Each row is a point on a tangle of strands that fork, close into loops and nearly touch. The rows are in no order.
In the rows, zero is written as 128.
Points whose rows are less than 88.8 apart are linked; no others are. Some points are linked to none.
Q46: [135 161 106 138 101 104 122 170 118 135  95 126 132 129 112 108 136 145
 107 183 134 128 105 105 121]
Q740: [141 127 136 120 156 167 100  72 120  89 144 124 154 153 158 166 151 100
 154  74 129 138 160 151 157]
Q453: [113 114 124 125 151 159 130  92 134  86 135 138 152 168 168 160 123 118
 121  84 116 126 146 162 167]
Q917: [124 123 112  96 163 170  58 125 162 115 109 144 131 137 156 117 138  80
 131 211 130  74 107  52  54]
Q198: [112 156 109 128  96 129 110 168 169 151 104 140 149 114 150  97 135 154
 100 195 131 130  62  76  89]
Q454: [ 99 129 108  97 143 139  95 105 100  81 118 108 151 190  97 175 102 111
 112  77 128 106 155 134 156]
Q302: [146 105 125 133 198 117  84  85  90 144 140 118 113 141  63 184 118  89
 153 103 109  95 199 162 123]
Q859: [127 157 125 136  87 114 142 176 146 153 106 122 134 110 141  92 130 158
 108 180 140 153  81  99 111]
Q643: [150 125 104 132 131 107 105 113  89 113 106 132 141 173  95 157 111 123
 119 119 110 134 191 155 130]
Q272: [144 131 163 160  88 109 137 186 149 215 130 121  89  33 123  79 147 144
 136 196 119 137  86  80 114]
Q677: [146 146 140 128 108 113 136 158  88 144 105  98  98 110  49 131 130 133
 152 118 159 157 149 122 140]
Q169: [119 122 129  98 145 155  81 137 135  85 122 103 148 165 137 138 147 108
 154 143 142 102 108  85  98]
Q246: [104 143 128  82 118 150 103 128 104  63 125  95 148 186 100 146 113 123
 153  76 164 158 125 111 160]
Q42: [116 118 104 136 147 103 147 102 100 125 133 140 127 159  80 177  96 117
  79  93 100 115 174 168 160]
Q584: [109 144  82 138 133  91 146 105  92 115 114 134 134 176  76 150  86 136
  50 108 101 121 168 177 150]
Q473: [132 108 122 145 110 126 155  97 163 143 131 210 141 111 226 106 138 164
  95 156  84 117 150 160  95]
Q884: [154 112 179 149 136 119 140 168 138 195 131 120  67  58  87 101 166 122
 180 159 144 115 114  89 118]
Q721: [ 88 112 146 108 123 104 177 158 172 149 184  72 113 122 118  96 105 148
 140  82 184 138  56 104 144]
Q838: [129 133 113 132 157 114  83 148 158 180 110 151 113  99 113 121 152 118
 100 225 103  89  93  67  66]
Q89: [116 134 127 131  99 116 176 125 118 116 127 108 126 148 126 115  93 144
 102  79 142 147 120 157 162]
Q900: [122 141  74 148 110 101 164 113 129 111 106 171 162 158 172 112 111 175
  59 140  79 129 144 167 107]
Q582: [140 136 104 132 127 113 120 123 142 104 108 165 152 154 165 133 129 144
 117 149 112 119 133 144 101]
Q172: [110 118 146 121 139 105 175 150 129 147 167 111  87 124 100 137 124 132
 134  84 146 123 122 128 141]
Q127: [138 118 102 146 105 114 177 111 149 131 125 192 151 124 196 122 108 171
  60 156  92 118 144 178 106]
Q209: [118 142  99 131 115 123 148 124 134  83 103 148 164 172 173 133 108 159
  90 125 102 134 128 162 128]
Q193: [107 145 118 134 157  82 122 153 125 208 132 108  85  85  69 138 162 132
  89 207 110  95  93  82  91]
Q40: [151 117 160 140 101 132 168 116 122 132 144 122 117 102 158 107 117 143
 155  78 144 165 141 166 150]
Q175: [104 160 124 132 131  89 136 171 105 172 131  68  84 103  34 145 139 131
 103 148 153 126 104 102 128]
Q649: [117 152 146 139 119 102 131 181 125 187 113  87  90  79  63 118 148 126
 115 174 139 117  93  80 125]
Q486: [110 112 133 133 134 114 130 142 168 162 138 156 121 132 160 127 139 141
 112 153 124 103  99 105  92]
Q100: [154 111 136 141 144 134 131 101  89 133 137 124 119 131  97 179 124 114
 147  78 131 140 190 163 159]
Q794: [ 92 106 109 133 158 127 142 105 116 116 138 138 133 167 102 191 103  98
  73  67 100  87 170 181 173]
Q899: [117 133 138 117  78 140 143 105 145  73 134 128 180 154 215  72 111 153
 134  91 137 187 102 179 166]
Q287: [136 128 126 114 154 147  45 147 147 123  95 133 132 105 124  94 139  86
 137 216 115  61 104  41  77]
Q596: [138 103 149 155 134 169 175  77 128 107 173 151 136  98 210 125 147 110
 143  72 100 156 147 196 186]
Q769: [124 123 157 135 111 112 160 172 129 173 142  82  85  92  95 101 137 143
 178 115 175 153 105 107 133]
Q373: [ 97 133 108 120 118 126 165 112 114  93 126 133 150 176 133 136  84 138
  94  80 122 129 131 164 173]
Q166: [137 113  99 136 181 105 108  91  80 135 122 134 131 158  79 180 117 113
 127 123  95 113 201 157 128]
Q872: [146 121 135 144 125 142 156  89  95 107 146 128 125 123 132 148 111 128
 136  66 123 162 174 180 176]
Q52: [105 110 140 131 120 106 168 169 178 173 175 109 101 112 148 106 120 157
 140 104 164 128  62 100 120]
Q984: [152 136 112 137 121 113 123 131  99 121  92 125 132 140  91 143 121 140
 125 138 127 139 164 144 123]
Q318: [154 113 156 138 119 155 129  82 143 113 168 168 138  96 231 112 166 132
 160 118 107 147 141 159 127]
Q248: [190 156 128 134 101 165  90 112  67  94  79 117 156 111 105 118 148 120
 187 142 144 193 175 149 156]
Q161: [102 149 102 102 134 113  93 130  94 100 102  95 137 197  64 162 116  99
 110 105 146 121 144 122 136]
Q712: [108 150  84 133 103 115 155 118  94  90  99 142 156 182 107 150  80 142
  59  92 104 131 150 176 170]
Q197: [117 117 145 129 107 115 187 147 162 139 174  97 128 110 170  72  96 153
 145  81 156 152  87 139 150]
Q774: [ 99 122 137 128 124 113 151 148 167 177 162 126 114 112 151 122 136 143
 123 135 138 118  76  87  95]
Q870: [127 132  95 102 170 150  62 118 149 121 109 149 139 154 122 128 126  90
 128 207 118  75 131  82  56]
Q244: [105 100 155 121 151 128 190 134 136 140 176 108  99 121  96 148 106 113
 127  40 143 122 122 142 172]
Q415: [108 122 137 121 118 138 171 115 111 111 157 102 119 131  89 157  96 124
 127  32 149 145 139 154 180]
Q661: [150 151 137 113 122 159  80 145  98  78  78 123 145 131 117 107 148 117
 168 169 146 141 129  98 122]
Q49: [116 119 131 131 140  87 152 141 131 151 143 108 107 130  88 150 132 130
 113 120 131  98 132 127 113]
Q409: [125  97 147 146 136 142 168 102 150 122 169 157 127 123 200 134 132 130
 131  93 104 132 142 170 156]
Q275: [104 104 141 126 151 141 165 109 149 113 157 140 143 152 180 154 116 123
 112  72 112 118 137 163 164]
Q929: [143 127 117 150 168  91 101 131 117 178 107 144 113 122  67 130 143 116
 138 189 111  95 160 120  96]
Q420: [137 104 140 120 187 149  92  83 114 118 151 107 122 143  91 184 136  81
 166  83 127  93 184 141 120]
Q158: [135 152 113 108  94 145  91 143 144  82  98 140 164 159 174 107 136 133
 133 180 128 128 102 110 102]
Q804: [119 144 159 116 110 120 143 173 101 159 120  74 104 106  62 118 123 127
 164 103 185 152 109 107 151]
Q561: [148 107 157 143 156 111 117 147 141 194 124 157  81  78  95 114 163 115
 165 173 119 102 132  92  96]
Q247: [113 134 129 111 115 129 128 121 106  95 130  97 130 161  89 147 104 130
 138  59 160 148 138 126 166]
Q327: [153 117 129 138 137 149  91  91 142 106 127 173 143 133 192 120 156 126
 154 150 108 138 145 135  97]
Q619: [110 127 119 136 127 145 157 100 153  96 125 176 167 162 208 124 118 151
  85 124 105 119 130 169 138]
Q343: [135 137  99 106 117 149  67 135 153  92  87 165 158 156 183 111 129 132
 114 217 123 108 103  88  72]
Q299: [ 86 129 116 120 145 150 126  95 111  89 129 125 147 179  97 184 101 106
  94  62 110 117 153 168 189]
Q691: [138 141 133  96  95 166  76 155 141  87  89 127 163 122 161  79 140 131
 153 192 132 138  78  76 104]
Q805: [146 117 132 134 116 137 117  87 164 105 117 189 149 137 229 109 150 155
 112 158  99 136 132 142  95]
Q81: [105 128 119 123  99 148 151 102 157  70 128 148 188 165 215 106 106 143
 107  97 105 155 122 177 160]
Q633: [156 116 168 146 112 120 152 164 125 169 151 115  82  73 100 112 148 136
 188 127 162 138 129 112 122]
Q964: [131 151  85 103 142 144  67 140 138  95  73 144 158 151 129 118 129 111
 114 214 117  88 117  91  70]
Q105: [142 117 132 143 128 164 164  81 107 111 163 137 135 110 165 146 122  99
 138  44 108 153 164 203 206]
Q981: [172 161 147 107 109 164  80 142  79  92  74 105 145 118  77 119 143 117
 184 160 145 165 156 113 147]
Q457: [113 126 117 113 160 146  79 125 156 105 119 136 134 156 144 148 136 112
 140 158 128  88 120  96  74]
Q742: [114 130 120  99 152 152  84 123 121  73 121  90 150 182 119 147 125 107
 153  94 148 129 124 106 123]
Q267: [ 81 124 107 127 116 125 188 126 128 106 151 131 128 158 112 150  91 128
  72  57 114 110 125 172 179]
Q133: [173 139 140 128 120 159  97 109  79  98 112 115 139 118 124 137 149 116
 186 118 143 171 161 135 135]
Q306: [139 135 143 143  97 126 123 178 155 190 114 147 107  58 132  76 141 147
 112 211 107 126  75  78 100]
Q238: [121 131 119 141 166  95 110 146 142 211 133 148  96  78 102 123 152 126
  85 216 117  83  96  79  69]
Q507: [130 138 107 135 152  92 112 140 118 153 125 130 112 136  78 150 134 122
 117 157 128  98 136 117 100]
Q791: [154 111 148 127 163 140  98  97  96 128 151 106 117 122  89 178 140  96
 182  77 142 142 175 144 150]
Q439: [131 134 135 133  79 139 112 176 177 169 111 156 129  88 170  81 137 151
 117 215 125 137  63  58  91]
Q103: [145 126 143 131  89 125 169 149 137 132 144 104 115 103 152  72 112 161
 168 100 165 172 104 160 142]
Q293: [ 91  87 153 110 112 106 173 141 192 131 181  97 138 116 168  85 109 146
 142  82 182 148  52 118 152]
Q455: [179 138 124 154  92 115 149 127  72 134  94 125 110  97  87 116 110 148
 159 121 135 177 185 170 135]
Q397: [149 137 110 104 166 181  68  67  98  62 136 101 158 162 142 165 143  73
 157  66 147 127 161 125 149]
Q421: [112 147 130 140 124  98 129 172 140 205 130  97  88  57  89 122 156 135
  92 203 116 111  71  64 111]
Q489: [ 85 115 114 131 140 125 197 126 123 140 175 129 105 146  88 159  95 117
  71  55  97 101 143 176 168]
Q137: [144 123 142 136 182  99  97 141 125 190 113 146  95  93  70 123 158 106
 144 199 105  82 140  90  80]
Q960: [123 159 120 128 117  98 141 161  93 138 110  81  97 134  26 138 117 135
 109 122 160 142 134 117 132]
Q326: [119 126 147 116 149 143  71 158 159 164 108 139 110  89 119  99 151 109
 122 211 114  80  79  30  78]
Q564: [168 127 154 133 117 148 139 114 117 106 142 124 129 117 150 128 136 125
 182  96 148 169 156 148 147]
Q178: [137 133 121 136 112 108 152 134 121 121 123 122 131 134 120 134 115 149
 124 102 133 141 143 155 138]
Q407: [134 128 151 130  85 147 142  98 150  91 160 130 162 122 230  80 131 152
 160 108 132 182  99 166 140]
Q766: [149 116 162 137  93 145 151  98 141 119 160 153 134  95 229  85 148 148
 164 100 118 175 123 172 131]
Q186: [150 108 115 132 155 139 105  87 129 100 122 156 148 151 167 150 150 126
 133 142 117 120 163 144 103]
Q416: [124 122 150 147 117 106 148 175 158 223 144 124  76  52 108 107 162 129
 119 186 138 120  79  64 106]

A tip is a point with one link. Name the tips that can be reached along the links from each point below, in the order of the rows.
Q872 => Q161, Q397, Q489
Q805 => Q318
Q859 => Q46, Q691
Q52 => Q486, Q661

A fork is a point with three links, a tip a point with one. Leave the first point through the second and follow the links. Name the first fork or tip that comes.
Q561 / Q137 => Q870
Q166 / Q302 => Q397
Q486 / Q774 => Q661
Q742 / Q246 => Q421

A piece is two or more points that can be reached from each other along the links. Count, over all rows, the pieces, the separate loops (a circle has one, a figure eight two, a Y none), the forks (points with three links) and the tips (points with one).
pieces => 4
loops => 2
forks => 4
tips => 8

Name the points in between on the shortest way along the links from the first point to the second, in order.
Q791 / Q489 => Q420, Q302, Q166, Q643, Q984, Q178, Q89, Q373, Q267
Q343 / Q884 => Q964, Q870, Q457, Q169, Q742, Q246, Q247, Q415, Q244, Q172, Q49, Q507, Q929, Q137, Q561
Q161 / Q302 => Q454, Q299, Q794, Q42, Q584, Q712, Q373, Q89, Q178, Q984, Q643, Q166
Q46 / Q287 => Q859, Q198, Q439, Q306, Q272, Q416, Q421, Q193, Q238, Q838, Q326
Q175 / Q507 => Q960, Q677, Q804, Q769, Q633, Q884, Q561, Q137, Q929
